Each row is a point on a landscape with many valleys, with its height.
A ball rolls from a point to the lowest of its 3 nearest points, and stops where none of them is lower. Distance is the straight distance between rows; heights are no part of it.
Difum: [187 151 189 124  64 179 109 120 100  99]  h=276
Zub: [ 77  71  98 183 155 105 136  98 129 122]  h=397
Pil: [158 124 145 179 111 130 143 146 114 107]  h=695
tade: [ 62 137  92 125 174  61 150 128 153 132]  h=120
miri: [185 154 175 128  51 164  94 120  93  93]  h=277
nubig: [131 123 112 116 113 131 156 152 111 134]  h=514
kal: [155 162 162  84 133 173 108 159 139 163]  h=286
Fida: [157 134 134 172  88 162 107 150 114 115]  h=404
Zaro: [133 195 144  63 140 154 107 187 131 149]  h=243
vun: [123  71 121 179 128 108  98  66 136 102]  h=470
gepem: [107 190 144  70 132 141 133 188 135 160]  h=182
Pifam: [140 106 100 103 162  99 125 124 139 126]  h=376
zer: [ 71  80 103 167 161  93 164  94 133 133]  h=315
gan: [ 71  99 116 159 180  92 140 119 147 136]  h=187
veni: [164 110 147 167 122 123 158 137 129 106]  h=661
paral: [164  98 163 172 124 124 150 112 130  92]  h=534
Sepi: [ 61 137  76 105 169  81 139 138 147 118]  h=170
sud: [148 109  99 101 122 109 143 127 125 129]  h=580
komez: [144  89 132 144 155 109 116  95 159 120]  h=158
Vema: [155  91 141 148 139 106 137 105 147 113]  h=249
bavug: [125  93 115 140 168 103 110 112 152 128]  h=71
zazu: [ 98 173 157  89 126 160 116 166 130 165]  h=199
vidas: [108 153 153 101 116 171 117 154 128 152]  h=229
gez: [160  95 121 125 148 100 135 123 142 118]  h=357
Dugum: [129 144 158 112 112 186  93 140 129 146]  h=248
rad: [192 137 169 157  67 142  78 120  89 105]  h=287
dodok: [116 123 127 124  97 147 145 155 109 141]  h=69
luda: [184 149 186  99  87 184 119 131 122 122]  h=271
dom: [135 184 146  70 146 158 111 178 137 154]  h=242
bar: [107 142 145 116 104 171 123 155 117 145]  h=256
lod: [111  70 105 200 134 117 113  79 128  96]  h=473
zefim: [171 140 154 140  68 163  86 122 102 109]  h=278
mari: [175 146 150 166  84 153  77 139 110 106]  h=308
notov: [126 145  95  77 121 121 165 122 117 148]  h=324
zogir: [160 142 146 135  86 173  88 131 117 115]  h=281
Romuk: [136 119  94  90 152 109 132 121 122 128]  h=459
Lavi: [118 116  89 102 171  96 114 128 137 125]  h=310
vur: [153 102 180 194 115 123 139  88 105  80]  h=659
lasib: [101 153  70  73 168 120 134 117 126 127]  h=335
netun: [110 158  92  77 130 124 161 115 130 160]  h=102
lidor: [151  86 149 163 128 114 128  81 142  94]  h=349
bule: [ 93  81 114 174 159 107 116  95 145 124]  h=430
dor: [ 70 107 104 146 172  59 166 104 141 145]  h=184
sur: [109 135 124 110 100 141 155 146 113 145]  h=355
gega: [160 177 146  64 132 175 113 175 135 157]  h=284
piga: [102 170 115  77 122 127 166 129 130 172]  h=214
Nog: [182 133 157 213 120 149 115 119 106 112]  h=708
gem: [120 138 140 133  99 168 119 151 111 133]  h=291
Lepam: [168 140 141 193 103 148 113 143 109 113]  h=99
neni: [ 97 179 143  80 126 128 148 158 140 166]  h=67
sep: [166 151 167  95 104 189  99 135 139 144]  h=260
dolo: [130 114 126 137 100 136 151 157 112 122]  h=55
Zul: [143 125 122 165 107 160 127 162 114 114]  h=528
vako: [ 95 178 153  90 120 141 146 158 126 169]  h=142
pogus: [ 90 132  73  98 177  97 123 132 138 117]  h=241
vifum: [ 73 130  78 124 175  49 180 103 160 145]  h=198
Duv: [ 75 116  98 135 183  70 142 129 145 136]  h=146
temuk: [106 104 110 131 185  91 111 134 149 129]  h=144
nisa: [ 69 115  88 135 170  49 167 114 147 147]  h=155
Bifa: [181 146 172 114  69 186 100 121 111 112]  h=275
sib: [112 156 106  78 114 131 169 125 126 161]  h=231
Kito: [114 142  79  74 157 114 136 120 128 132]  h=387
sifaz: [155 109 126 135 124 117 157 134 124 109]  h=541
vipu: [135  71 118 210 117  97  97  65 120  90]  h=493
das: [113  70 122 173 138 109 107  72 148 115]  h=452

For each start below, name the point where the ball stops.
zer | tade
Lavi | tade
Zub | tade
lasib | tade
Zaro | neni
Bifa | neni
zazu | neni
vur | bavug
paral | bavug
das | bavug
bar | dolo

Call two points neighbours if one is among the 3 nearest of the other. Go from one point of each pair to the other, from neighbour to neighbour, staying as low as possible. Name the highest point that can't be avoided.
netun and dolo | bar
netun and Lepam | Fida
neni and netun | piga
bavug and tade | Duv

Two balls start at each pair of points below. Name the first point that both come to, or write none.
gem and dom | none
Vema and Pifam | none
Difum and miri | luda
vipu and veni | bavug
